Each row is a point on a landscape with many peaks, with its height.
A climber steps from a point to the highest of its 2 nearest points, and stops where none of them is higher. Distance is the straight distance between rows; heights are no part of it.
Z_426 h=1.65: [ 82 126 115 169 156 135 189  91 143 134 109 156 159  86 134  75 122 100
 138 142  67 142  97 115 109 194  68  71]
Z_656 h=4.97: [ 94  87  96 119 118  82 123 158 173 116 126 145  99  84  80 146 140  83
 131  69 101 115  84 164 123 144 181 142]
Z_572 h=1.02: [115  73  91 150 144 134 112 153 189 148  62 120 158  95 148 110 144 122
 130 151  99 113 129 125  98 103 117  79]
Z_653 h=3.71: [159 131 158 158 102 136  88  99 131 175 178  96 119 154  57 149 117 141
 148 109 103 152 136 125 140 158 190 102]
Z_122 h=4.00: [124 107 163 150 114 129  93 118 170 169 170  96  93 105  33 112 122 131
 116 130 126 131 109 136 127 149 193 133]
Z_948 h=4.79: [154 168 126  90  84 129 147 104 111 126 120 121 175 111 134 149 165 134
 136 183 110 125 147 114  74 123  34 109]
Z_933 h=4.50: [143  99 137 186 116 117  90 145  89 141 183 147  97 175  83 158 104 123
 136 121 171 178 144  87 176 114 172 167]
Z_362 h=4.04: [131 135 114 130 138  99 134  99 119 149 125 114 150 121  74 143 139 107
 136 135 106 129 142 143 136 153 123 119]
Z_524 h=6.54: [107 188 112 114 121 140 171 133 101 152 151 129 117 110 130 147 102 123
 157  99 106 112 122 119 135 122  64  96]
Z_210 h=4.81: [ 93 114 151 202 156 185 142 128 166 181  89 118 142 133 175 132 119 148
 161 140  98 117 158 124  95 174 100  55]
Z_454 h=1.34: [ 92 161 175  92  87 136 136 148  99 145 163 136 151 162 127 130  93 122
 156 119 163 135 120  99 124 159 137 126]
Z_953 h=4.31: [ 55  89 137  84 117 136 175 131 125 131  94  65 201  84  93 171 168 146
 127 129  57 176 113 101  69 180  97 116]
Z_954 h=5.25: [144  97 130 122 152 142 100 190 182 196 146 124  77 199 124 160 160 127
 125 112 164  63 120  81 117  68 166 156]
Z_340 h=1.77: [180 134 123 155  87 103  70 144  77  95 179 123  84 105 115 120 141 131
 102 153 162 142 139  80 177  87 143 206]
Z_792 h=6.68: [153 117 129  89 170 130 112  93 154 128  84 151 137 130 127 122 138 117
  98 145 151 151 136 167 138 119 117 136]
Z_418 h=2.12: [131 180 143 139 142 163 139 111 137 122 118 158 113 107 166  72  84 138
 121 132 179 109 140 166 106 143 107  71]
Z_962 h=6.29: [114 189 139 162 126 152 191  82  69  87 173 149 127  93 120 101  85 139
 129 130 120 121 166 166 127 185 135 145]
Z_37 h=5.26: [143 181 128  76 169 160 155  95 125 163 150 106 149 145 132 182 103 164
 131 111 151 146 124 101 156 140  80 115]
Z_872 h=1.86: [101  62  86 105 120  92 149 125 160 159 116 106 164 114 132 134 130 101
 117 114 132 120 118 126 130 113 153 166]
Z_166 h=5.22: [ 83 141  48 135 140 134 145 167 171 105  81  96 147  99 173  66 164 129
 129 181  92 123 119 125 158 125  91 125]
Z_946 h=6.55: [128 117 117  94 139  85 120 126 134 126 106 139 108 135 139 117 115  79
 135 101 144 114  91 105 159 132 147 116]
Z_689 h=3.87: [130 127  78 165 141  87 116 113 103  85 128 162  58 107 136 119 129  80
 119  74  96  89 147 171 167 127 153 152]
Z_425 h=1.44: [144 112 111 108 135 132 120 130 157 139  96  87 123 162 180 134 160 149
 116 178 126 130 129  88 125  50  91 136]
Z_718 h=2.73: [151 139  99  69 112 118 100 185  90 115 147  86 125 158 101 145 180 178
  96 158 180 129 112  83 121  51 113 179]
Z_701 h=1.33: [108  83 145 113 124 149 135 134 166 141  87  89 174 177 190 138 140 152
 116 156 115 130 113  94  84  92  80  96]
Z_874 h=1.96: [117  96  54 146 140 114 156 130 140 113 114 152 163  88 143 150 115 102
 137 129 136 116 138 150 138  99 137 160]
Z_280 h=3.93: [111 112 144  99 110 154 113 163 109 123 165 135 119 148 109 163 165 129
 120 127  86 119 127 163 146 133 162 157]
Z_545 h=0.87: [ 99 107  68 150 175 164 170 113 169 149  60 107 172 114 205 122 135 155
 124 139 143 119 141 115 124 126  66  80]
Z_900 h=1.87: [ 99 128 101  95 161 132 169  81 154 131 119 162 148  58 105  97  89 112
 127 106 135 147  81 145 122 163 103 105]
Z_960 h=3.72: [157 158 112 181 171 114 173  44 104  77 151 173 137 128 179  72 112 130
 128 124 127 118 122 166 186 165 133 104]
Z_93 h=4.71: [169 156 101 185 151 156  91 167 142 113  97 161  97 160 188 109  95 138
 133 148 163 108 168 145 151 103 152 174]
Z_791 h=3.37: [150 109 112 115 102  95  80 168 122 163 113 123 123 221 112  91 139 118
 135 159 188 144 153 112  96 107 116 146]
Z_466 h=2.77: [133 147 157 160 133 119 141 101 139 114  86 166 131 145 173  55 124 116
 130 142 109  95 140 160  82 193  94  33]
Z_247 h=2.68: [146 134 160 124 140 166 113 144 149 152  85 121 144 166 127 155 172 150
 147 139 119 121 132 132 102 162  79  67]
Z_640 h=1.98: [110 169 105 114 141 117 187 115 129  48 138 144 109  51 148  88 103 104
 135 110 102 125  90 141 145 140 114 147]
Z_682 h=3.03: [165 128 179 112 125 125 121  58 159 126 100 165 128 148 169  78 124  92
 120 141 122 135 130 145 102 194 110  93]
Z_322 h=5.83: [157 115 126  75 110 106 128  80 100 125 142 103 169 155 124 170 163 123
 112 145 110 125 117  96 141 117 102 165]
Z_442 h=2.29: [152 103 116 127  99 111 118 126 112 116  91 150 130 131 116 126  94 107
 115 123 145 158 118 128  95  77 107 103]
Z_486 h=3.68: [173 160 136 117 126 102  65 175 137 142  98 148  74 215 120 120 132 104
 149 138 170 126 134 109 126 120 123 138]
Z_264 h=5.38: [ 68  71 125 110 160 155 141  99 151 173  88 110 192 120 178 125 139 133
 118 114 157 158 138 111 108 184 115  81]
Z_616 h=4.68: [160 138 155 114 122 162 103 168 183  95 105 159 157 127 159 138 141 160
 135 151 118 131  93 150 141 104 136 113]
Z_532 h=1.47: [ 80 139 128 122 100  97 157 121 122 142 142 144 178 117 113 117  90  87
 162 125 127 124  97  91 139 177 147 110]
Z_351 h=3.67: [113 110 124 106 156 121 127 169 135 109 115 115 106 144 111 199 193 127
 122 106  60 122 128 180 136 111 128 166]
Z_534 h=2.65: [126 135 131 132 100 132 169  69  72 107 161 151 172 101  82 126 115 104
 111 139  70 142 118 140  92 181  97 141]
Z_182 h=4.22: [101 129 117  78 124 164 149 125 101 151 184 138 151 120 100 131 134 139
  92 108  83 162  98 136 134 135 141 150]
Z_157 h=3.53: [141 153 104 126 143 153 113 206 124 161 176 136 102 153  87 143 125 180
 136 116 153 136 126 121 136  68 131 117]
Z_338 h=6.12: [122 140 151 161 148 149 140 113 118 159 131 153 126 153 119 145  83 113
 144 127 154 147 138 164  96 157 138 119]
Z_201 h=4.21: [152 104 117 117 129 119 113 170 136 142 133  85 104 131  84 135 201 159
 102 154 108 103 118 127 103  41 124 155]
Z_996 h=5.50: [103 155  75 110 121 133 146 151 137 118  90 118 133 105 164 105 168 146
 118 125  88  94 116 128 141 105  83  84]
Z_659 h=6.00: [ 82  50 132 122 150 138 148 113 162 150  77 127 173 108 153 128 123 129
 100  94 112 156 118 143 101 125 159  68]
Z_399 h=4.49: [119 149 114 122 132 172 180  90 106 113 170  95 143 105 124 101 116 156
 108 121  63 151 124 149 139 144  94 157]
Z_276 h=3.21: [179 141 163 191 105 142  47 128 152 149 167 138  87 204 115 116 134 129
 155 136 145 128 165 133 127 152 161 117]
Z_277 h=2.41: [133 147 147 192 110  94 126  75  84 112 158 150  93 127 128  79 107  97
 144 136 157  86 170 167 128 200 194 137]
Z_769 h=1.99: [132 129 111 105 134 107 160  74 132 138 136 162 147  71 120 116  87 111
 110  94 185  97 117 145 123 152 143 118]
Z_231 h=3.96: [166 135 115 175 117 106 152  79 121 104 138 191 126 148 181  94  71  66
 159 155 159 119 135 117 115 139 114 140]
Z_491 h=5.89: [144 140 108 111 140  79  95 116 123 129 139 172  97 123 101 101 135  94
 143  79 117 114 108 145 184 170 163 101]
Z_530 h=2.42: [ 93 120 119 117 132 105 174  99 157 128 117 112 135  62 121 133 131  94
 119 156  79 130 126 148  71 148  80 152]
Z_354 h=1.54: [137 128 112  80 122 151 126 110 153 100  82 108 156 103 202 117 118 147
 108 150 125 158 111 117 123  57  94 123]
Z_778 h=3.26: [114  92 173 106 139 141 132  77 179 154 110 154 126 114 146 119 123  83
 124 110 110 120 112 122  91 169 107  79]
Z_498 h=4.11: [ 70 118 105 114 123 142 191 145 123 121 119  72 213  71  58 168 152 173
 117 119  55 154 103 129 107 154 132 143]
Z_681 h=4.34: [151 166 112 169 108 140 125 143 116 119 132 134 115 161 180 135 127 125
 140 156 144  87 188 145 121 117 105 170]
Z_121 h=1.56: [ 84 145 126 138 117  94 166 109 129 114 108 134 149 121 125  58 110  84
 154 159  96 142  91 100 134 172 107 102]
Z_561 h=3.00: [150 139 145 114 105  89 116 178  71 131 162 137 125 151  52 209 115 145
 143  94 156 153 110  91 143  95 141 121]
Z_688 h=4.20: [139 119 143 151 154  84  94 115 113 111 117 132  29 148 121 145 125  75
 120  70 121 120 157 147 154 120 156 147]
Z_293 h=5.87: [156 168 110 104 149 136 160  75  85 146 130 132 119 100 135 159 114 147
 105 104 124 123 147 139 137 111  73 117]
Z_420 h=1.69: [106 111 109 158 161 152 136 138 179 108  95 138 179 138 165 111 112 124
 148 161 108 179 108 133 165 154 119 113]
Z_27 h=4.65: [128 103 139 113 128 154 120 110  98 173 159  95 139  94  77 173 134 172
  96  72 136 118 146 177 126 134 211 104]
Z_179 h=4.02: [127 115  83  84 172 137 124 193 155 129  54  87 152 143 114 156 193 183
 118 137 138 132 110 128 108  70 111 113]
Z_375 h=2.95: [146 168 146 115 139 149 113 166 136 167 112  67 156 171 136 158 156 196
 148 128 145 116 124 123 130 130  96  78]
Z_370 h=3.90: [ 79 131 110 109 141 141 171 141 149 101  93  93 180  24 108 158 151 169
 119 116  94 132 124 166 105 148 112 124]
Z_283 h=3.66: [ 97 130  80 128 120 105 157 148 128 102 118  85 128  32 100 133 146 144
 114 109  92 122 122 174 121  92 117 126]
Z_624 h=5.57: [107 138 119 133 109  98 168 109  90 104 162  92 154  77  95 191 103 128
 132  83 107 125 134 118 164 124 171 177]
Z_741 h=3.11: [124 119 115 100 112 116 101 182 133 161 116 102 180 196 108 111 171 159
 134 190 168 152 125 107  97 126 102 134]
Z_687 h=6.95: [132 180 174 169 130 156 164  74  92 140 171 136 136 136 112 130  71 128
 155 147 119 136 165 140 109 182 104 135]
Z_774 h=1.80: [122 101 122 170 138 134 150  99 172  74  77 152 157 111 176  84  97  98
 159 150 108 130 104 159 143 152 130 105]
Z_683 h=5.39: [ 79 143 167 172 133 169 154 137 148 188 122 119 133 145 139 138  90 136
 161 138 147 122 172 127  70 167 121  99]
Z_618 h=2.94: [113 124 167 138 128 144 157  42  72 100 202 161 108 112 107  98  89 100
 117 108  74 169 125 133 153 190 163 150]
Z_858 h=3.13: [115 120 119 176 125 161 144  66 107 150 201 155 114 106  87 109  79 112
 128 110 103 155 139 147 154 185 202 130]
Z_904 h=2.93: [173 103 187 158 113 135  73 156 168 137 143 125 101 185 135 143 115 136
 147 125 160 111 127 112 165 103 174 141]
Z_15 h=4.37: [140 175 132 164 166 149 124 137 153 120 108 161 107 137 118 127 138 129
 133 167 132 136 169 189 134 155  97 144]
Z_137 h=2.62: [131 115 152 161 134 102 154  41 119 130 143 149 118 126 103  52  98  81
 144 138 132 135 152 166 122 198 157 121]
Z_691 h=1.63: [149 115 111  93 127 132 133  89 189  72  66 113 160  71 211  82 129 139
 120 134 113 120  81 118 157 106 121 124]
Z_800 h=2.09: [126 117  53 136 146 117 151 113 111  96  81 161 195 115 183 123 130 136
 155 169 138 143 126 128 139 117 108 120]
Z_325 h=4.41: [142  91 162  73 157 136 139 136 108 145 195  82  80 118  68 190 168 162
 106  90 154 113 100  86 124  59 155 179]
Z_234 h=3.98: [115 141 131 168 117 133 124 174 152 127 106  90 107 151 154 176 141 124
 155 137 120  64 174 137 121  94 137 149]
Z_282 h=2.08: [ 98 187 126 115 153 142 158 145 151  86 132 125  79 106 175  99  94 119
 144 137 103 116 104 130 153 119  99 139]
Z_213 h=5.10: [140 110 173 119 123 167 116 127 145 103 104 122 173 107 143 149 159 144
 126 129  97 153 136 179 124 148 147 110]
Z_608 h=2.01: [179 137 129 136 102 107 121  92  68  91 146 139  84 107 162 154 128 112
  88 101 114  89 144 142 136  88 102 144]
Z_339 h=2.21: [118 120  80 104 102 121 168  98 107 126 130 144 193  93 157  94 142 125
 119 160 122 120 118 126 115 131  96 115]
Z_295 h=5.40: [135 136 154 154 128 118 121 124  77 102 133 155 114 140 126 131  75 108
 145 108 145 171 141 151 135 119 180 137]
Z_29 h=1.68: [159 159 107 161 108 101 104 136 114 123 183 122  87 144 128  91 111 120
 141 161 193 124 170  75 165 123 123 210]
Z_744 h=5.00: [ 91  97 137 142  77 126 149 107 135 131 137 152 163  72 136  88 118 110
 116 131  97  90 122 165  97 178 190 117]
Z_352 h=3.85: [134 104 137 121 128 153 120 161  93 171 204  89  85 181  92 146 146 174
 109 103 131 125 133 101 141  80 163 126]
Z_726 h=6.06: [166 109 140 110 155 145 128  61 120 156  89 133 171 117  95 151 127 156
  92 146 128 174 157 166 117 134 102 105]
Z_391 h=2.76: [147 121 134 104 131  75  92 152  57 134 147 162  91 135  70 219 145 115
 119  63 183 121 123  94 141 120 159 148]
Z_944 h=1.22: [112 105 109 132 107 157 118 132 156 159 105 127 178 183 213 105 116 127
 145 137 128 117 117  93 125 125 121  81]
Z_261 h=3.75: [149 171 110 114 108 115 112 141  97 142 133 121 143 114 113 105 122 134
 134 148 166 101 146 140 135 136 120 121]
Z_228 h=2.16: [145 122 148 118 108 124 140 114 123 108  99 119  97 106 156 142 117 112
 115 123 112 114 128 152  91  78 111 135]
Z_567 h=3.47: [100 111 143 158 125 157 131 162 110 178 166  82  86 190 145 124 119 149
 144 104 111 125 160 118 111 100 160 106]
Z_560 h=3.49: [102  81 161 112 133 166 136  89 186 179 153 124 149 123 147 144 143 119
 123 135  88 141 112 110 106 134 109 132]
Z_469 h=5.44: [152 132 144  97  80 113 118 130 132 120 164 105 139 146 105 159 152 132
 139 165 151 122 120  78 141  99 129 168]
Z_91 h=0.67: [181  69 159 148 129 130  60 176 117 132 177 154  88 164  97 161 146 123
  93 109 157 147 115 104 139  56 160 168]
Z_229 h=2.20: [ 85 150 127  78 129 131 140 147 164 112 121 109  78 109 118  96 126 105
 128 141 126 119  86 113 144 101  99 176]
Z_220 h=4.18: [151 160 146 152 126 114 173  38 108  83 122 150 147 125 160 100  87 117
 136 156 134 145 134 112 125 149  86 134]
Z_475 h=4.30: [144  99 135 159 115  99 106 126 142 159 123 130 117 107  72 116 125 116
 127 136 134 132 170 152 121 136 162 136]
Z_169 h=3.45: [174 148 137 174  95 140  70 137 128 143 184 139 116 131  91 145 112 153
 161 134 145 130 142 113 166 142 183 107]
Z_260 h=4.70: [135 165 118 125 139 154 117 152 144 121 141 107 125 112  79 104 162 160
 124 191  98 147 139 169 134 159  95 135]
Z_429 h=6.43: [136 126 117 110 131  94 136  68  81 129 136 136 151 164 156 177 135 104
 114 109 144 117 143 133 145 140 120 165]
Z_956 h=4.46: [128 178 173 131  94 119 154 113  91  70 109 147 151 115 139 115  82 119
 166 140 130 150 122 129 120 142 102 123]
Z_888 h=1.10: [143  85  88 157 130 148 107 157 173 157  51 107 171 155 186 102 126 139
 128 125 110  89 145 109 136  95 135  61]
Z_329 h=4.01: [ 74 124 131 126 146 173 142 189 144 116  81 127 126 151 149 132 131 138
 132 139 115 162 113 160 125 108 129 139]
Z_502 h=2.78: [139 116 152 123 132 106 147  48  93 107 157 154 135 102  91 103  90  93
 108 145 107 153 131 159 114 176 148 173]
Z_578 h=2.79: [142 160 156 145  78 130  98 146  80 129 169 123  97 152 162  95 101 136
 120 111 187 109 153 115 136 107 160 125]
Z_885 h=3.65: [ 71 102 125 150 100 140 153 160 112 158 121 104 134 158 174 153 127 124
 145 110 105 100 176 146 109 107 136 121]
Z_436 h=1.20: [ 97 180 172 141  87 147 131 188 131 142 119 133 136 150 148  80  99 139
 164 154 166 111 130 110 110 172 127 126]
Z_368 h=2.57: [141 153 165 147  86 164 101 185  92 139 202 152  80 147 155 146 103 156
 139 111 181 100 144  74 114  94 146 158]
Z_971 h=3.24: [157 205 110 131 121 150 105 185 105 147 137 116 133 182 123 148 143 170
 158 141 158 127 126 105 130 108  89 112]
Z_41 h=0.97: [103 124 124 127 130 146 123 201 153 139 109 107 148 186 161 112  90 140
 161 138 190 134 126  90 139  92 169 158]
Z_527 h=0.76: [122  74 154  99 134 122  92 187 123 116 150 140 105 153  85 154 152 142
 101 115 177 146  92 106 130  68 190 205]
Z_396 h=3.76: [118  88 112 123 148 108 105 188 153 144  73  76 151 161  98 142 179 143
 123 134  90 150 115 140 131  90 138 102]
Z_764 h=2.23: [114 141 189 128 139 131 141  75 162 133  67  72 148 128 151 120 142 133
 126 159 112 137 155 101 121 201  72  90]
Z_870 h=2.43: [117 140 170 136 165 136 121 118 182 153  54  62 164 172 151 168 168 157
 157 158 115 147 142  97 122 178  71  90]
Z_19 h=4.19: [135 133 136  99 127 151 120 133  89 169 210  84 107 120  68 152 151 194
  99  81 136 112 136 135 139 126 182 146]
Z_832 h=1.88: [204 141 132 120 115  97  83 140  95  96 157 125  84 107 126 146 145 136
  99 138 137 118 158 123 163  65  99 156]
Z_969 h=0.86: [109 124 155 122 125 144 118 193 142 144 160 113 131 175  93 146 123 147
 149 143 185 144 121 109 141 103 180 204]
Z_315 h=4.80: [126 167 137  79 149 193 167  91 110 147 170  89 156 121 102 165 126 177
 108 145  79 166 125 107 137 130  65 146]
Z_62 h=2.52: [140 135 144 102  86 111  96 135  38 134 177 176 105 115 100 188 137 123
 103  47 142 110 125 117 140 144 173 110]
Z_758 h=4.88: [133 114 126 150 127 129 105 123  57 118 203 199 134 151 102 150  91 127
 136 113 143 189 145 124 148 142 179 161]
Z_713 h=3.70: [154 119 167 164  89 119 122  77 106 122 174 218 102 140 165 111  89  77
 145 110 169 100 134 125 111 141 147 137]
Z_641 h=3.97: [156  89 138 124 132 166 117 151 170 156 160 122 109 160  93 164 180 155
 116 157  99 118 126 133  90  81 108 131]
Z_460 h=2.90: [116 134 139  72 115 140 132 198 106 139 153 103 140 170  89 103 180 172
 115 167 168 135 112 111  87  92 131 153]
Z_743 h=2.22: [151 164 136 203 124  85 130  80 108  83 104 151  92 146 182  85  95  94
 149 123 125  89 163 155 127 165 158  96]
Z_949 h=3.99: [137 105 148 136 176 137  93 185 165 111 120 151 103 166  99 189 168 115
 134 122 100 141 122 162 120  83 153 159]
Z_854 h=4.98: [ 87 148 102 127 142 141 144 159 146 123 106  85 131 116 131  78 163 139
 112 194 111 160 137 127 119 129  84 154]
Z_961 h=1.70: [118 110 115 149 152 111 146 117 199  65  62  93 144  88 181  68  89 102
 146 126 108 136  95 104 162  95 129 102]
Z_161 h=2.14: [122 131 133 106 130 149 143  91 117 181 181 180 133  80  97 128  93 117
 130  89 143 102 115 130 106 176 154  97]
Z_540 h=4.69: [139  95 113  95 123  70  96 162 170  92  99 135 102  94  88 126 165  83
 117 115  92 112  81 154 145  89 147 160]
Z_655 h=4.72: [170 145 171  97 126 101  76 115 102  93 121 164  70 144 145 139 144 106
 112  90 140 114 138 159 174 128 144 152]
Z_835 h=3.95: [152 145 102 144 150 128 168  22 134  82 128 134 152 140 227  62 108 132
 125 158 131 116 127 125 163 151  89  98]
Z_751 h=5.12: [117 124 131 114 112 133 151 100  83 142 151  80 153  83  85 169 100 155
 106  55  95 132 128 135 122 132 164 110]
Z_301 h=2.33: [124 149 132 101  87 104 124  88  68 141 192 177 126  92  77 155 120 115
 108  75 122  93 127 140 104 178 197 122]
Z_597 h=1.58: [158 165 108 147  99 126 111 137  73 149 236 152  84 133  88 128 134 136
 124 142 175 128 146  80 141 125 110 182]
Z_226 h=2.54: [ 94 117 131 119 129 136 169  82 129 138 143 110 154  89  62 151 133 101
 111 127  30 159 116 119  93 174  93 134]
Z_914 h=5.56: [152  85 142 126 144 143 123  73 168 136  91  89 141  92 111 165 160 140
 105 118  96 158 145 173 121 160 121 110]
Z_53 h=5.88: [149 123 107 142 157 133 109 171 142 174 142 125 101 186 149 187 120 130
 137 101 211  86 140  83 135  79 162 163]
Z_617 h=1.75: [106 132 132 116 190 143 174  73 149 126  97 170 144 108 121 110 114  99
 143 119  98 185 105 137 122 193  81  76]
Z_482 h=3.50: [108  89 139 138 188 133 111 148 190 137  55  74 138 156 132 141 144 135
 138 132 120 157 120 126 155 117 126 111]
Z_881 h=2.30: [ 90 142 114 110 138 142 140 141 195 135 137 144 108 114 106 114 145  87
 131 151  97 128 112 147 100 140  87 158]
Z_803 h=5.27: [148 144 137  70 119 115  87 110 107 118 152 147 111 102 109 141 158 120
 100  71 120 109 103 159 161 140 128 124]
Z_30 h=2.53: [132 163 155 144 114 160 108 153 169 147  71 132 133 139 177  57 129 141
 135 152 148  96 133 125  79 163  77  45]
Z_708 h=4.33: [125 127 146 109 143 147  93 222 179 100  97 150 133 174 130 140 160 136
 145 149 125 127 102 137 136 115 162 150]
Z_11 h=3.27: [175 174 141 116 100 129  88 169  85 165 179 108 136 162  58 173 126 183
 151 119 162 126 121  69 132 114  99 113]
Z_47 h=4.25: [130 116  78 115 149 137 108 212 195 111  46 109 103 115 121 124 187 153
 116 147  89 110  99 131 116  53 111 134]
Z_154 h=1.08: [ 94 150 147 138 104 123 129 195 161 127  98  97 117 148 117  77 109 136
 151 168 166 132 138 106 115 108 136 166]
Z_191 h=2.45: [170 114 105  97 111  95  94 159  96 120 112 148 147 137 111 146 158 143
 131 132 163 141 108 113 130  63 117 105]
Z_699 h=5.66: [167 165 105 102 162 109  94 141 135  83 115 162  71 116 164 128 116 124
 104 117 195 107 137  91 190  91 128 174]
Z_336 h=2.32: [118 122 143 132 119 155 116 133 141 166  98 136 139 100 129  89 118 138
 117 129 156 130 141 159  70 148 108  49]
Z_595 h=4.05: [168 172 134 125 152 124  84 168 168 116  94 151  97 180 115 130 161 132
 147 168 155 110 155 146 129 143  79 139]
Z_993 h=4.47: [134  79 112 121 139 125  93 184 180 127 111 125  86  91  96 116 168 132
  97 123  92 113 100 161 106  73 143 139]
Z_951 h=4.86: [106 140 132 158 121 116 162 116  88  92 115 143 137 132 149 128  90 113
 141 112  79 159 114 164 136 119 137 106]
Z_733 h=5.92: [ 77 174 109  95 123 153 154 153 123 137 130 128 145 134 164 138 153 149
 145 141 109 104 115 107 123 155  75 100]
Z_552 h=3.69: [182 156 154 112 124 105  78 131 113 148 118 121 110 154  86 118 167 130
 116 153 156 102 162 155 130 170 113 138]
Z_770 h=3.51: [163 155 140 103  90 127 104 157  89 153 150 126 157 139  53 137 144 176
 105 128 183 131 126 121 114 133 130 110]
Z_983 h=5.11: [140 166 118  99  89 107 131 130 112 118 132 103 159 133 136 127 141 123
 131 210 144 141 146  86 105 102  79 170]
Z_230 h=4.78: [125 106 125 105 146 111 138 168 142 157 178 100  80 144  98 155 158 143
 124 120 164  76  93  73 131  57 139 167]
Z_71 h=4.32: [114 132 111 143 160 170 112 177 165 141 114 146  76 167 170 113 119 127
 123 134 121 123 141 143 134  96 118 158]
Z_780 h=0.58: [188  88 127 181 115  98  49 128  97 114 163 172  69 126  95 159 131  99
 120  86 139 137 129 107 159  83 184 134]
Z_76 h=3.61: [114 107  96 187 134  85 163  68 107  89 147 164 116 114 163 126 100  73
 127  71  79 121 137 175 164 162 176 136]
Z_686 h=5.17: [168 137 124 149 168 130  77 155 129 113 130 134  58 165 163 150 125 146
 109 115 163 134 167 118 179  87 143 174]
Z_400 h=2.07: [118 100 139  91 123 134 146  83 170 141 103  74 180 113 140 125 176 147
 128 185  95 141 122  72 116 168  74 107]
Z_70 h=5.21: [159  98 139 140 168 125 116 136 123 164 160 133  98 181  85 211 116 154
 141 100 187 132 136  93 129  75 158 156]
Z_512 h=3.38: [154 118 173 150  76 102  93  79  73  97 182 175  88 141 181 110  92  92
 145  74 143  87 130 112 163 148 209 120]
Z_175 h=2.31: [ 95 132  97 119 119 122 183 115 165 126  95 122 147  62 155 114 107 112
 127 147 141 109 117 113  88 106  69 124]
Z_385 h=5.33: [ 98 111 107 103 119  59 118 133 100  97 142 146 111  93  74 110 122  55
 142  63  86 128  91 146 145 170 175 133]
Z_424 h=5.41: [ 76  85 141 116  93 124 159 110 133 138 108 129 150 105 167 116 112  86
 126  79 105 114 112 155 106 144 170 103]
Z_763 h=3.73: [ 93  99 165 113 121 199 133 147 166 166 177 102 138 156  88 137 149 153
 123 153  94 152 123 122  89 133 123 127]
Z_644 h=4.87: [ 42  71 144 131 162 146 191  89 160 160  87  95 159  85 156 124 124 141
 116 120  90 175 137 101  97 191  90  90]
Z_579 h=3.48: [123 135 119 167 169  79 181  74  96  33 124 170 123 106 186 112  92  98
 132 103 102 116 131 161 176 174 126 139]
Z_724 h=6.11: [167 137  98  88 159 121 104 139 141 100  81 151 109 119 154 105 125 109
 106 157 194 126 142 147 139  90 122 170]
Z_398 h=4.63: [156  98 164 165 138 119  75 157 110 184 163 134  81 190  81 167 103 154
 140 100 198 159 139 103 135 114 204 135]
Z_529 h=0.95: [111 100  86 158 153 153 123 140 189 122  54 112 180 102 198 126 175 154
 120 182  79 140 125  96 114 116  54  71]
Z_300 h=2.60: [155 135  79  84 110  86 114 197  93  92  78 100 125 126 120 133 167 142
 112 179 164 146 110 103 125  41 110 145]
Z_776 h=3.35: [ 88 122 110 175 159 113 160  62 118 119 168 147 123 119 133 105  60 104
 148  90 123 144 109 156 163 177 176 109]
Z_140 h=7.40: [140 134  88 101 140  67 131 108  75  95  89 128 124 134 184 125 126  97
 118 101 149 111 130 125 164 112 123 133]
Z_12 h=4.56: [ 55  78 106 118 133 146 180 144 145 142  97  83 165  92 141 116 172 144
 111 139  65 155 113 124  91 156  88 115]
Z_825 h=5.80: [ 94 174 125 148 116 133 157 121  89  90 166 113 127  71 101 121  93 130
 143 118 131 130 148 127 161 158 156 159]
Z_366 h=1.89: [141 162 102 165 156 131 184  87 155  44 123 169 141  81 179  80  94 106
 143 167 111 140  85 146 149 124 109 122]
Z_238 h=4.62: [109 114 152 155  72 111 121 122 107 141 123 128 146 110 103  86  94 108
 127 157 132 133 146 140  76 152 152 118]
Z_417 h=3.46: [131 128 107 108 107  76 123 138 115 103  73  94 130  71 118 102 127 137
 117  92 116 105 120 170 144 119 141  87]
Z_807 h=3.05: [163 112 151 140  56 108  53 137  58 133 169 150  92 160 159 123 105 121
 122  75 179  92 140  98 150 131 198 120]

Where does a climber stop that starts at each point below?
Z_572: Z_530
Z_336: Z_140
Z_228: Z_524
Z_418: Z_140

Write out the way that a climber takes from each point below.
Z_529: Z_572 > Z_888 > Z_944 > Z_701 > Z_425 > Z_354 > Z_691 > Z_961 > Z_774 > Z_366 > Z_640 > Z_282 > Z_229 > Z_881 > Z_530
Z_597: Z_340 > Z_832 > Z_608 > Z_228 > Z_442 > Z_191 > Z_300 > Z_718 > Z_460 > Z_741 > Z_791 > Z_486 > Z_595 > Z_15 > Z_260 > Z_854 > Z_166 > Z_996 > Z_733 > Z_524
Z_29: Z_340 > Z_832 > Z_608 > Z_228 > Z_442 > Z_191 > Z_300 > Z_718 > Z_460 > Z_741 > Z_791 > Z_486 > Z_595 > Z_15 > Z_260 > Z_854 > Z_166 > Z_996 > Z_733 > Z_524
